Each row is a point on a landscape with many valleys, with its height.
From any point a ball rolls to the lowest of the 2 points nearest to it. It stops when none of these is lower. Distance is the straight distance between rows; heights are no part of it.
sas height 4.49: [11 3 0 -3 -6 9 8 12 2 5 -11 -17 9 -1 4 10 -9 3 5 2 -1 -9 9 -16]
bivom height 7.12: [13 -2 1 -10 4 -3 -15 10 15 18 -2 -1 -14 -20 -6 17 0 -13 11 11 -4 6 -4 -3]
sis height 6.44: [-3 5 16 -9 16 1 -6 0 19 10 3 6 7 -4 -10 0 2 1 3 -4 -8 7 -20 -6]
daraf height 4.83: [18 6 -4 7 2 9 5 1 -8 -12 0 -16 -2 0 12 0 -6 8 3 3 -1 0 1 -13]
Sizen height 4.73: [-10 -18 -20 -5 -4 2 7 2 4 -5 -2 10 -16 3 6 4 10 -11 8 14 -24 16 9 17]
ful height 3.41: [-8 -22 9 2 16 7 -4 2 5 -15 -7 9 -17 6 5 12 7 -1 -13 15 -16 16 -14 -3]
nev height 5.32: [3 6 -7 -13 4 12 6 11 18 7 -12 -3 -29 -2 9 1 14 -8 2 5 0 14 15 18]
nusor height 5.14: [12 -2 -4 -4 2 -4 29 11 -1 29 4 -5 18 -2 -6 31 3 -2 0 9 31 -16 2 -4]
ded height 3.11: [16 16 -4 -6 2 9 14 10 -10 0 13 7 7 -5 1 8 -3 6 15 -1 17 -3 -3 9]
kodob height 3.18: [-13 19 8 -14 2 16 10 -11 0 2 16 13 27 -9 -10 15 -8 11 3 -11 1 -17 -14 2]
Deruk height 3.98: [-7 4 0 -3 -2 -4 -17 3 -16 -8 -17 -11 0 -20 1 -19 -13 -2 8 -2 -5 -2 0 -11]
Depos height 4.15: [-8 -9 -3 -12 5 2 -7 2 -15 -18 -12 -1 -20 -18 3 -22 10 -3 7 11 -9 16 -8 11]
gonol height 1.78: [12 14 -10 1 -4 -5 -14 2 0 12 13 11 -13 -4 -9 8 -5 8 -5 -1 24 -3 7 -5]
fekil height 4.32: [5 3 -16 5 21 5 17 6 14 25 -4 4 -7 4 12 9 15 -28 2 16 24 -9 7 14]
Valer height 7.60: [9 -10 3 -8 -25 -10 -13 14 -9 4 -9 -4 12 -2 11 -12 3 -10 -2 -7 3 -9 -6 -8]
Dafu height 2.16: [9 22 1 -6 -18 -9 12 -5 -10 3 18 8 31 0 -2 14 2 21 6 -28 7 -12 -4 24]
Nafeg height 6.58: [13 13 -5 -2 7 -3 -1 10 8 11 -5 7 -17 9 4 -26 14 -3 -13 -7 30 3 8 12]
moz height 4.42: [-13 9 4 3 7 6 -4 -4 -8 -13 0 -12 16 -3 -6 14 -7 3 8 6 -7 -2 -8 -21]
kori height 3.87: [-16 5 8 -5 7 -6 -2 -16 -2 -13 1 -5 16 -5 -8 -26 13 -18 6 8 -12 11 -22 1]
mirat height 4.24: [19 7 14 -8 5 8 4 8 -1 -11 -3 4 -3 4 -2 -18 7 1 0 -22 3 7 13 2]
famot height 6.55: [-14 -14 20 13 17 4 -20 -14 11 1 2 2 -12 -5 -22 5 -4 -3 -6 11 -7 10 -2 -3]
zavad height 3.51: [18 -1 4 -3 15 14 16 3 -1 3 16 9 -3 -12 -10 16 0 -6 11 2 13 -9 8 -7]
vogum height 4.21: [8 1 -1 -4 -14 -18 5 -11 -9 -9 -27 -14 -43 -11 25 -33 3 10 -7 4 -9 9 -12 8]
tibed height 2.27: [1 4 -6 11 -13 8 -2 -6 3 -4 14 -2 16 20 -1 13 0 17 -2 -4 -9 2 0 -7]
zele height 5.64: [6 -5 4 2 15 10 -3 4 18 5 -2 2 -24 -2 -9 0 14 -3 4 3 -9 23 11 16]
ripa height 2.47: [-4 3 -17 1 -11 3 -17 -2 -3 2 9 20 -4 -8 -9 -3 -7 8 -9 -7 6 -2 5 1]
bona height 6.95: [4 1 11 4 11 -18 -16 6 -14 -9 6 5 4 -5 -14 -15 -7 6 2 -11 10 1 -4 -7]
Sufut height 1.88: [-24 -5 13 -3 8 -6 -3 -1 -13 -31 -24 -20 -21 -2 10 -11 -13 3 4 2 -17 4 -11 -6]
menib height 5.22: [-15 -28 -4 6 -7 -1 8 -7 -9 -8 -3 -9 -52 7 16 3 -25 4 -7 12 -18 2 -12 -1]
dapa height 2.87: [-10 4 9 -8 3 -25 18 -6 -19 -3 9 17 40 -4 -8 -10 -3 6 4 -26 7 -24 -3 4]
subav height 2.25: [8 16 -13 8 6 -15 1 2 1 1 -9 0 9 7 6 -20 -3 11 -3 -11 3 1 10 -7]
rivu height 4.45: [13 -18 7 26 21 5 -6 0 -4 -3 17 -2 -19 15 -1 14 -14 -2 -7 23 11 9 2 1]
sur height 7.54: [1 -5 -11 -9 -22 -2 -13 14 4 15 -6 5 0 8 10 2 -1 -10 -9 2 0 -6 -1 -4]
tugot height 4.86: [15 9 4 -13 -20 -2 19 -5 -21 3 4 -12 43 -20 -3 7 8 3 6 -21 6 -14 5 1]
doseb height 1.30: [13 14 -6 3 -18 2 13 -1 -6 -9 10 0 30 14 6 11 4 17 -2 -17 -1 -2 0 5]
pef height 8.31: [5 -4 17 3 0 21 -25 2 0 0 -2 -24 -17 -2 -5 5 -22 9 -6 4 4 3 6 -2]
dibom height 7.30: [-13 -18 -12 3 -12 12 -13 5 15 24 -6 7 3 -2 1 10 -5 -9 -10 6 -8 -4 5 -2]
niba height 7.75: [7 0 1 2 -4 11 11 8 -17 12 5 3 33 3 -2 -2 -14 13 -1 -6 23 -18 -7 6]
sidas height 8.17: [7 -7 14 -4 -20 20 -13 14 -12 1 -6 -23 -13 2 -3 11 -8 7 3 0 3 1 16 1]
tup height 5.41: [-23 -3 -4 -6 11 -3 -5 -2 -3 4 3 0 19 -19 -13 2 -1 -27 17 10 -14 -2 0 0]
Fik height 6.24: [15 -5 2 10 12 -7 4 3 16 24 14 10 -11 9 -15 -3 4 -8 4 5 22 0 10 4]
kovor height 7.53: [8 17 2 -12 -3 -1 6 -12 6 3 9 5 30 -8 4 -20 6 -3 -1 -18 -6 -9 -9 -4]
Fibet height 6.19: [-23 6 0 -11 13 -13 -2 -7 7 3 4 24 12 -15 -15 -13 0 -4 -4 -6 0 -6 -13 1]
Limek height 6.68: [-21 8 12 -9 15 -4 -3 -13 30 8 6 6 8 -5 -16 9 19 -11 1 2 -21 13 -18 6]
laz height 1.58: [20 7 3 0 -16 -3 14 17 -10 5 -23 -22 10 13 18 5 -1 13 -2 -13 21 -9 11 -9]
zusu height 4.66: [-12 -14 -3 -6 0 3 7 0 -15 -16 -16 -6 -33 -6 19 -17 -5 3 1 20 -15 15 -22 18]
sonom height 1.21: [21 6 -10 3 -19 -19 14 6 -13 1 6 10 17 12 5 1 17 3 0 -20 23 -3 17 9]
Vap height 4.13: [9 9 17 -10 8 15 -10 -5 -6 -21 -3 4 1 -16 1 -7 1 7 -6 -3 2 -4 -19 -17]
voro height 6.88: [-8 4 -13 -5 -7 13 9 -2 12 4 -21 -20 -25 -1 21 -11 -14 7 1 8 -14 -1 4 5]
Vipi height 2.62: [15 9 -8 -4 -14 -5 27 11 -12 6 -21 -10 28 2 10 4 5 9 -2 -24 17 -14 19 0]
nez height 3.89: [-4 -14 1 12 3 4 -8 -2 -11 -8 1 -15 -11 9 -6 -5 -13 3 -1 3 -8 5 19 -10]
Fopa height 4.04: [23 1 -10 3 -14 4 5 3 0 22 13 -7 9 16 -6 11 1 2 -8 2 29 -14 6 -2]
Rogar height 4.12: [-1 -9 -22 -16 -10 14 18 13 1 -9 -5 7 -18 0 22 6 5 -14 6 7 -5 1 5 15]
Musar height 6.35: [3 8 -14 -7 -22 5 15 15 -14 -6 -18 -12 -11 4 29 4 -7 1 10 -7 2 -12 7 14]
nov height 4.70: [14 7 7 20 19 5 -2 1 -4 -2 17 0 -7 10 -4 2 -14 13 -3 8 16 6 2 -1]
tufi height 6.99: [6 5 2 -3 13 -8 -15 6 -1 -15 -7 1 -32 -3 5 -5 -2 15 -15 -5 0 20 10 -2]
Keval height 2.61: [3 2 -22 2 6 -17 -18 -4 -2 -2 2 9 -18 -13 -1 -19 2 5 -9 10 3 18 1 -2]
tetoz height 2.54: [2 -7 0 8 10 8 1 -4 3 19 10 1 15 -14 -8 18 -11 -14 15 18 -6 -14 0 -7]
Fipi height 1.13: [11 4 -4 5 -5 -5 5 -5 5 20 27 15 -4 -3 -21 12 -10 14 8 2 20 -15 2 2]
daruk height 6.06: [5 14 9 -1 -6 -3 -21 4 4 6 -4 -2 4 3 -4 3 -9 18 -11 -9 7 -1 -13 -14]
Nonon height 6.22: [10 -10 2 1 14 -6 22 -9 21 18 30 29 -2 3 -17 13 5 -1 2 -1 9 -12 7 10]
pevaf height 4.18: [-2 0 9 -17 -19 1 16 -22 -11 -12 16 1 34 -12 -23 17 11 2 -2 -16 0 -18 1 -21]
Pibe height 2.70: [6 25 -4 -12 -3 3 11 2 3 14 17 8 23 -6 1 4 -6 7 6 -12 11 -12 -8 14]
Teli height 4.52: [-2 -8 17 -1 9 15 -2 -12 -8 -16 10 -1 9 3 0 -13 3 -4 -9 6 -2 -2 -16 -21]
kiz height 4.69: [3 -8 -4 1 5 7 3 0 28 28 12 0 14 1 0 -2 1 -20 9 11 -9 3 -1 23]
zum height 4.28: [16 -26 -1 6 -18 -6 4 15 -3 1 6 -13 -22 26 9 4 6 -15 8 13 3 4 4 0]
fek height 6.02: [-12 -11 -11 13 26 -9 2 -8 8 5 6 22 -2 -7 -15 4 -2 -1 -6 14 -9 6 5 -13]
gupig height 8.40: [-6 -1 13 5 19 13 -22 3 -3 10 -1 -3 -13 -12 -9 3 -27 6 -6 6 8 -1 3 0]
sufa height 5.29: [-22 -24 -11 -2 3 -1 1 -7 -1 -12 -3 13 -7 0 -8 -11 16 -13 -4 7 -19 13 8 -1]
vog height 4.80: [26 3 8 13 -3 -2 -3 -4 -18 -16 3 -12 0 6 3 -14 -6 17 -7 -18 5 -1 12 -16]
konat height 6.53: [9 -11 -4 9 14 -12 -2 9 -2 -6 6 14 -14 6 7 4 4 0 -14 13 8 14 -8 -13]
fes height 7.31: [17 10 -6 1 -4 1 1 16 -20 -12 -4 -7 -21 11 16 10 4 6 -2 -2 29 -2 9 4]
noko height 3.57: [-4 -6 5 22 2 6 -7 -9 -3 8 11 -9 15 6 -16 29 -24 22 -6 12 2 -7 0 -19]
Mavir height 6.38: [0 -15 -17 4 13 -9 4 6 0 -10 -4 10 -32 1 17 18 4 -5 -10 18 -3 13 0 -9]
doruz height 7.43: [26 10 -3 11 -13 0 5 6 -32 -9 2 -10 0 9 0 8 -1 15 0 -7 32 -4 10 6]
Kol height 6.76: [-2 -23 7 3 14 1 -4 -6 22 10 -17 10 -18 -21 -3 13 11 -17 -9 11 -19 11 5 -6]
bedes height 4.10: [-24 8 11 -9 8 6 -1 5 -3 -16 -21 -8 12 -8 4 -17 3 -8 8 -9 -11 1 -3 11]
Rim height 3.10: [-17 -6 10 2 5 5 -18 -8 -12 -16 -11 -22 -11 -8 -5 -8 -15 -5 -2 9 -11 3 1 -14]
divu height 3.65: [-2 -3 -10 -6 -17 2 7 -12 -18 -12 12 12 24 -14 -14 5 3 0 -5 -16 -3 -14 17 -17]
Nogas height 4.95: [4 4 -2 -17 -22 7 10 15 3 -12 -10 -3 -7 9 18 16 10 4 1 -15 -13 2 8 0]
Ropom height 4.58: [-36 12 12 -6 11 -5 -4 -20 7 -5 -1 -5 14 -8 -21 -12 9 -28 6 11 1 4 -16 -3]
nuvuk height 5.12: [-22 6 -2 5 12 -20 -21 -19 3 0 8 9 2 -3 -16 -19 0 3 -5 14 -5 12 -24 -5]
dasug height 6.49: [-21 -4 10 -6 14 -6 11 -16 22 13 20 17 21 -1 -20 6 -4 -6 4 -2 -11 -14 -11 -6]
tak height 6.98: [-6 3 -4 4 -24 5 4 0 -19 -22 -3 -21 17 13 18 -6 -5 4 14 -2 -16 -7 -7 12]
pil height 5.00: [2 8 -9 0 16 7 -4 7 17 9 -9 5 -38 -2 7 23 10 -5 -10 8 12 9 16 7]
masus height 5.28: [9 11 15 -7 -12 -11 -5 21 -11 -10 -17 -12 12 3 12 0 1 0 14 -15 -6 2 -5 4]
Palo height 3.84: [14 0 6 -9 8 15 9 1 9 3 7 18 -3 -6 -11 -5 6 1 0 -10 8 -1 9 -2]
Romu height 0.95: [5 6 -12 9 -7 -6 11 11 -6 -3 -25 -10 2 16 23 -15 -8 10 -2 -9 3 -9 13 -6]
Vosis height 6.26: [3 12 11 -6 6 -13 -5 2 18 18 4 6 14 0 -7 -2 -7 11 -3 -8 4 -12 -20 -17]
tokoz height 3.17: [-26 8 16 -3 2 2 -1 -10 -13 -33 -24 -15 4 -3 9 -18 0 -12 7 -7 -10 -2 -3 -9]
ketir height 6.20: [-9 -20 -13 8 27 -4 7 -4 0 -5 -8 12 -15 -15 2 0 2 -9 -9 23 -10 13 4 -9]
bori height 2.59: [17 -1 -19 5 -37 -12 17 17 -21 0 -8 -7 12 17 17 2 11 -3 1 -9 17 -9 17 9]
pove height 6.78: [-6 -3 13 25 26 3 -10 -15 29 12 -5 6 -11 -13 -12 17 -2 4 -4 12 -12 11 -7 12]
fode height 5.51: [-1 2 -2 -12 -30 2 -2 7 -9 -8 -13 -3 16 2 6 5 5 3 -1 -30 -10 -4 17 2]
gid height 7.73: [-10 9 22 -6 -17 9 -24 2 -12 -18 -9 -10 9 -3 -11 0 -2 4 5 -24 0 -1 6 5]
gugi height 4.93: [8 16 -11 -1 13 -10 20 12 3 24 14 12 8 4 0 19 1 -2 4 6 27 -14 -1 3]
vev height 6.96: [6 -14 -5 -7 1 2 -2 7 13 5 -4 8 -19 -13 1 13 10 -15 2 5 -7 6 13 -9]
Kosa height 6.10: [7 -8 2 12 20 -11 8 -11 27 24 18 20 -13 -6 -25 6 1 -2 10 6 5 0 15 10]
rara height 3.66: [7 -6 -13 12 -8 13 5 4 2 21 5 -5 13 14 1 23 -8 6 -7 9 11 -10 11 -6]
Teti height 6.60: [5 12 11 -3 19 0 -10 0 23 15 9 14 -13 -12 -13 7 0 8 7 1 3 9 -13 11]
Toka height 4.56: [11 11 15 -19 -17 -18 15 -14 -16 -4 7 3 38 -15 -10 17 14 9 4 -29 4 -16 -5 -8]
Fuzev height 6.93: [7 23 -7 5 -7 -5 -7 12 -7 14 -9 2 -2 7 2 -2 0 12 -11 -15 38 -14 20 1]
Pero height 7.98: [1 -4 14 -12 -16 12 -18 19 -13 -14 -13 -4 -13 -4 4 -1 -4 3 5 -13 -1 0 8 12]
rer height 6.28: [-14 -15 8 17 15 6 -16 -11 14 -5 -3 -4 -20 -1 -14 18 1 -2 1 9 -22 16 18 4]
lede height 3.53: [10 12 -5 -5 -4 3 7 8 12 10 -11 -29 -32 23 18 -4 14 -9 -8 2 20 -6 12 -4]
moro height 6.94: [-9 2 -2 9 12 9 -12 -10 31 14 -7 10 -7 -1 -2 5 0 13 -18 9 -15 15 -6 4]
zise height 6.66: [-10 -3 -10 -2 -18 5 16 10 -13 -14 -7 -11 -13 12 20 3 -8 -2 19 0 -16 0 -4 12]
guked height 2.76: [15 12 1 -2 -21 -6 6 12 -1 5 -21 -29 -23 24 18 -1 3 5 -7 -11 16 -10 14 -8]
Susiz height 5.75: [-24 -12 -11 7 7 -4 -3 -10 7 -3 10 20 9 4 -19 -5 6 -5 -3 1 -13 6 11 -12]
vufe height 6.21: [-8 -11 9 -2 2 -2 2 10 -3 -5 2 -10 9 9 -7 4 5 -11 14 -3 -15 8 9 -2]
vepav height 5.53: [-13 10 9 9 -9 -7 -12 -6 -15 -6 0 3 28 12 -6 -5 -9 19 -5 -20 6 -8 -5 -1]
koz height 7.10: [-4 -5 -11 13 -2 15 -5 3 22 19 -17 -18 -16 8 10 3 -16 2 -2 11 -3 -2 15 5]
Fil height 3.03: [3 1 -1 11 -19 8 -7 -4 -5 8 5 -16 14 12 -11 12 -16 22 -4 -1 5 -6 5 -15]
kerar height 5.89: [-24 9 -8 -12 0 -8 -12 -3 -4 4 -4 6 21 -23 -12 -6 -9 -11 3 -8 -4 -10 -5 -7]
vune height 7.35: [6 0 4 -12 -9 -14 -5 -6 -7 -8 -5 0 23 -11 7 -23 11 -16 1 -14 -9 -6 -8 -11]
fimar height 6.56: [1 -20 8 17 10 5 -14 -11 18 1 -16 0 -34 -20 0 25 0 -7 -15 17 -21 12 12 7]
git height 6.71: [4 17 3 -10 16 -8 -5 12 18 9 3 27 -15 -4 -3 12 6 6 -11 -6 16 7 -6 0]
segi height 2.96: [1 -14 -2 6 -13 -5 4 -21 -19 -27 -13 -14 -17 -2 21 -33 -1 0 -1 3 -15 -1 -5 -9]
Nesi height 6.97: [-22 -8 5 -10 -1 0 -12 -2 24 4 -4 2 10 7 -9 -1 15 -8 -9 -1 -23 16 -10 3]
san height 7.09: [-4 -6 3 2 0 14 -16 -6 35 28 -2 5 1 -4 -1 17 -5 -1 -11 6 -8 0 -7 2]
fama height 4.51: [19 11 0 -5 -16 15 14 8 8 -10 -4 -16 -17 21 18 10 6 12 -1 -7 0 4 9 -4]
mulut height 4.44: [-24 2 -9 14 16 1 -12 -8 -9 -18 -4 -4 2 5 1 -21 -13 10 -1 8 -6 11 -3 2]
pareb height 3.42: [-15 -7 -4 -1 5 -11 -23 -11 -11 -12 -8 -1 -16 -21 -8 -29 2 6 -10 16 -7 19 -3 6]
dil height 4.75: [8 7 -9 10 7 9 2 7 9 12 6 10 -18 8 1 33 7 -2 -5 9 21 -1 14 1]
gik height 3.86: [4 -13 8 15 25 2 -6 -9 11 -2 4 7 -18 5 2 2 5 5 -18 22 -7 24 -17 6]
Gugel height 7.15: [6 2 7 0 0 -20 -18 -11 -9 -13 -7 10 6 -9 -2 -29 9 -1 -2 -16 -3 5 -5 -9]
Vadar height 1.90: [-2 -4 -18 8 4 4 -18 -9 -2 3 17 19 -19 -13 -10 -3 -4 4 -2 13 6 13 2 10]
Rano height 4.06: [-15 0 23 -12 8 -17 5 -11 2 -2 21 16 17 7 -21 -13 2 -5 10 -5 6 -15 -28 -3]
Gulad height 6.75: [-13 5 28 0 14 -12 -15 -2 -13 -18 1 -7 8 1 -15 -6 -3 -3 3 -5 3 2 -11 -17]
ged height 7.25: [9 0 -5 -5 -31 6 2 -6 -25 -13 -6 -7 27 -3 20 -8 3 -4 6 -10 -3 -13 -9 11]
Luk height 4.48: [-3 -14 15 -5 -3 -7 3 -6 3 5 25 22 12 11 -18 4 0 2 -6 0 4 -14 -18 -10]
fugek height 4.78: [-25 11 -2 -16 17 10 5 5 1 -5 -9 9 12 -16 -2 1 2 -8 9 -9 -14 3 2 10]
Nif height 5.38: [19 -1 -1 -2 1 0 16 21 -15 14 0 -1 3 -3 3 15 4 -7 1 7 34 -12 3 -14]
rubav height 3.50: [-17 10 12 -5 4 -13 5 -4 -14 -2 8 7 35 -3 -16 -9 -8 -2 7 -9 11 -21 -19 -5]
kep height 3.88: [6 -6 -8 14 15 4 -3 9 9 21 -4 2 -5 -1 12 6 -5 -15 3 25 18 -2 -5 9]
vol height 2.92: [1 16 -19 4 9 -15 -3 7 16 14 -8 4 -7 2 3 -4 0 8 -7 -1 2 9 4 -7]
Bes height 4.43: [13 9 -12 1 -10 12 -1 10 1 15 5 -6 -16 13 7 15 9 -14 -6 6 30 -11 15 1]
leni height 6.39: [20 5 -1 0 8 6 4 5 22 19 8 -1 -16 15 0 -6 17 -8 -9 2 17 7 5 8]
leke height 6.84: [12 13 11 -7 17 -7 -11 17 2 -6 -7 6 -19 -4 1 3 1 15 -11 -14 16 6 6 -9]
Kem height 5.84: [7 8 11 0 -12 -7 -2 8 -6 8 0 8 16 9 -7 10 -4 23 -11 -20 15 -12 -3 -10]
dak height 4.19: [-7 -1 -16 -2 8 6 11 -3 16 10 13 4 17 2 9 -5 12 -18 5 4 -21 11 -4 17]
pelu height 6.52: [-13 -12 23 4 5 -6 -2 4 -9 -12 2 -2 18 17 -17 0 4 -7 3 -4 -5 4 -3 -16]
kel height 1.64: [-9 -11 -8 0 -4 2 8 -8 -9 -23 -11 -9 9 3 13 -34 4 -9 4 3 -17 1 -4 1]
tave height 2.88: [-8 4 2 -17 -8 6 -4 -9 6 -16 0 0 11 -2 11 -17 22 -10 0 1 -20 13 -23 7]
tovi height 4.17: [13 -16 8 21 28 -3 -13 -15 11 9 10 -5 -19 5 -1 -1 -12 4 -25 26 4 13 -3 -2]
Pim height 4.68: [-7 5 -10 -8 -2 -8 4 -11 13 -1 25 9 21 8 -4 1 15 -6 2 -3 -21 9 -12 3]
pebar height 3.99: [-10 8 0 15 14 4 -4 -17 -5 1 16 4 10 -4 -13 10 -20 13 4 12 2 -8 -9 -16]
Raso height 4.84: [7 -5 -2 -7 -7 -1 -2 1 -1 -2 18 20 11 2 -5 10 10 -5 -2 -2 -4 -1 -10 -8]
vefo height 7.14: [5 1 -5 4 9 -2 1 13 -13 -23 -6 -4 -31 5 14 2 -3 4 1 2 4 13 10 5]
per height 4.61: [-30 -2 7 1 15 -11 -12 -21 0 -7 -4 -1 1 -7 -19 -23 12 -8 -2 22 -7 26 -15 11]
mopor height 3.49: [5 14 -16 -7 6 -4 4 10 17 15 -5 -6 6 1 15 -3 1 -6 3 4 -8 2 -5 2]
kase height 2.15: [12 7 -3 1 -6 -21 14 -5 -13 -4 9 22 25 2 -4 -10 8 10 -2 -30 14 -13 10 4]
fupo height 6.40: [-23 8 0 -11 15 -10 2 -6 20 27 9 19 18 -8 -13 0 -14 2 6 -5 -2 -13 -9 14]
bitod height 6.77: [8 18 -11 -1 -2 -3 11 12 6 17 -8 8 6 8 2 -16 3 3 -8 -22 24 -8 20 11]
deze height 5.46: [17 -16 4 31 7 16 2 -20 13 10 15 6 1 -10 -10 23 -6 -10 2 17 -6 -9 3 6]
gokib height 5.85: [-1 3 -5 -3 6 -2 6 18 7 10 -4 -8 6 6 -5 2 0 -10 17 -7 -9 9 22 14]
vugir height 7.52: [-15 17 20 -8 -10 1 -15 -3 1 -9 4 2 20 4 -22 -4 6 1 7 -25 -4 1 -3 8]
giga height 4.40: [6 -12 9 13 -6 6 -3 -7 -25 -27 7 -15 -1 4 -15 -9 -7 9 0 -7 -3 1 21 -15]
tev height 5.39: [2 -4 -9 -3 -8 -5 4 18 -3 1 -11 -17 -17 3 6 -17 -8 -7 19 0 -10 6 17 11]
bola height 1.77: [8 0 4 7 7 3 1 -9 4 18 27 6 2 -13 -18 20 -12 4 21 13 5 -14 -10 4]
Pefa height 5.91: [16 -14 4 15 25 -4 9 -6 25 16 7 2 -7 -5 -15 0 9 -11 7 9 -10 15 9 9]
fovil height 3.28: [-5 -13 -1 16 7 10 -10 4 -1 16 0 0 8 -1 3 14 -17 -7 6 22 4 -8 -13 1]
sol height 4.03: [11 7 5 -16 2 9 3 12 15 13 -6 -14 13 -7 11 11 -2 -13 13 1 -9 -2 -7 -4]
baguf height 4.96: [-17 -24 1 5 4 -5 8 -4 -7 0 -16 -14 -47 -4 11 -9 -15 4 -4 28 -18 15 -14 14]
gab height 4.82: [-2 -4 -9 -6 -15 -14 1 9 -8 -6 -27 -12 -25 -3 20 -26 -2 -3 7 -5 -8 3 0 9]
papu height 3.01: [-15 -13 -24 2 -4 6 2 -5 -7 -9 -4 6 4 3 16 -21 -2 -6 -4 18 -12 7 -8 9]
lum height 6.65: [-4 8 -20 -4 -12 17 18 10 5 6 -17 -20 -31 9 28 2 -8 -7 12 6 2 -7 5 19]
nizu height 3.81: [-14 3 -22 7 12 8 1 -6 5 4 -1 4 8 -3 1 -10 -8 2 4 12 -7 5 4 4]
repe height 5.21: [-37 0 13 -5 8 0 -18 -24 15 -8 -2 8 0 -13 -22 7 10 -24 -5 19 -6 9 -19 -6]
nedip height 4.81: [11 10 10 -16 -6 -13 32 -8 -7 2 21 0 30 -9 -20 14 1 18 10 -18 8 -19 -6 -5]
Sof height 3.08: [6 9 -14 -8 -15 2 1 -7 -8 -6 20 23 4 -14 -12 1 5 8 -2 -20 4 -7 16 -1]
Ribo height 5.07: [-1 5 10 -10 1 -6 20 0 -3 8 13 -6 38 -2 -15 11 -1 0 9 -12 -5 -11 1 -8]
bon height 4.76: [4 -21 -3 6 -15 -4 4 7 -3 -7 1 -14 -30 25 15 -10 -4 -4 4 15 -14 10 -9 6]
Zug height 7.61: [7 1 5 6 -7 2 -5 4 -21 -6 -5 -2 22 -2 10 -14 -12 10 0 1 16 -14 -13 -7]
kizup height 7.45: [10 6 -9 0 -19 0 2 3 -29 -10 1 -2 29 -14 9 8 -5 4 8 1 13 -13 -8 -1]
pogi height 2.60: [-10 -15 4 -10 -7 7 0 2 -5 -24 -9 3 -20 6 16 -3 8 2 -9 0 -16 10 -13 0]
Bofi height 3.69: [-4 9 9 -10 -2 19 3 -6 -13 -15 4 7 25 -16 3 3 -1 2 0 -6 3 -15 -19 -13]
ganon height 4.72: [-2 7 7 -5 -12 -15 -17 18 -21 -7 -20 -15 4 -11 1 3 -8 3 12 -13 -4 -7 6 -11]
nuni height 4.92: [16 10 3 15 12 -5 -6 -5 -8 -17 12 -8 -10 12 -5 -15 -5 19 -4 -4 4 13 11 -5]
mamo height 3.70: [3 -6 1 -2 -3 -8 -2 -16 -6 -14 -17 -15 -22 -6 13 -38 5 10 -15 9 -15 18 -4 -1]
ras height 5.23: [-17 -28 -6 11 -8 5 -5 -4 -4 -8 -5 -12 -23 13 10 -8 -15 -4 -1 19 -23 5 0 2]
dazam height 5.13: [14 -14 3 21 3 14 -7 -15 23 19 8 -1 2 -6 -2 8 4 -19 10 20 -16 2 -5 16]
dobo height 1.19: [-2 -2 5 -6 -21 3 -8 0 -10 -26 -5 3 1 9 22 -9 10 5 -1 -6 -15 6 -22 6]
nulun height 5.95: [8 -2 0 -6 -34 4 10 8 -25 -13 -21 -11 2 -1 16 10 0 11 2 -21 -1 -13 15 2]
Niv height 4.09: [19 15 -11 -1 -3 6 21 7 15 2 -2 -17 -16 26 23 -1 15 -9 1 5 5 5 2 2]
mal height 4.71: [13 13 -17 -6 2 3 17 10 11 17 11 -4 4 7 13 12 13 -14 0 6 22 -10 5 2]
Kovik height 3.64: [16 -14 -17 0 -22 -11 4 17 -9 -1 2 -2 -6 21 9 -2 11 -13 -1 -1 11 -1 11 2]
lam height 5.94: [-6 -16 4 3 8 5 -6 -6 8 0 -8 -13 -25 -3 -3 -4 7 -1 3 17 -22 26 6 11]
vepeb height 3.47: [2 -13 -4 -2 -4 17 1 11 -7 -12 2 9 -6 3 12 6 1 -2 -4 7 -3 -1 -1 5]
Ris height 7.28: [-11 3 11 -12 -15 2 -16 5 14 1 -5 -1 13 11 -8 -3 7 4 -7 -18 -13 5 3 -1]
mut height 5.08: [-21 3 0 15 -2 -8 -10 -10 -16 -20 -7 2 21 14 5 -15 -1 3 -3 -7 -4 -1 -5 -7]
lil height 6.33: [-5 -4 3 -3 9 -6 25 -20 29 18 32 23 12 -1 -15 16 -1 3 2 -4 -11 -20 6 0]

Call two points neighbours if one is among the 2 nearest of the other. Go from one point of each pair to the other, from neighbour to neighbour, staying as low as possible. Name the highest point that can't be avoided.
laz and dobo -> nuni
Fipi and Bes -> mal
Vadar and Fipi -> ripa
dak and sonom -> Raso
Rim and Romu -> daraf

For each start below, name the point where the ball stops.
pef -> kel
vune -> kel
fes -> kel
Mavir -> dobo
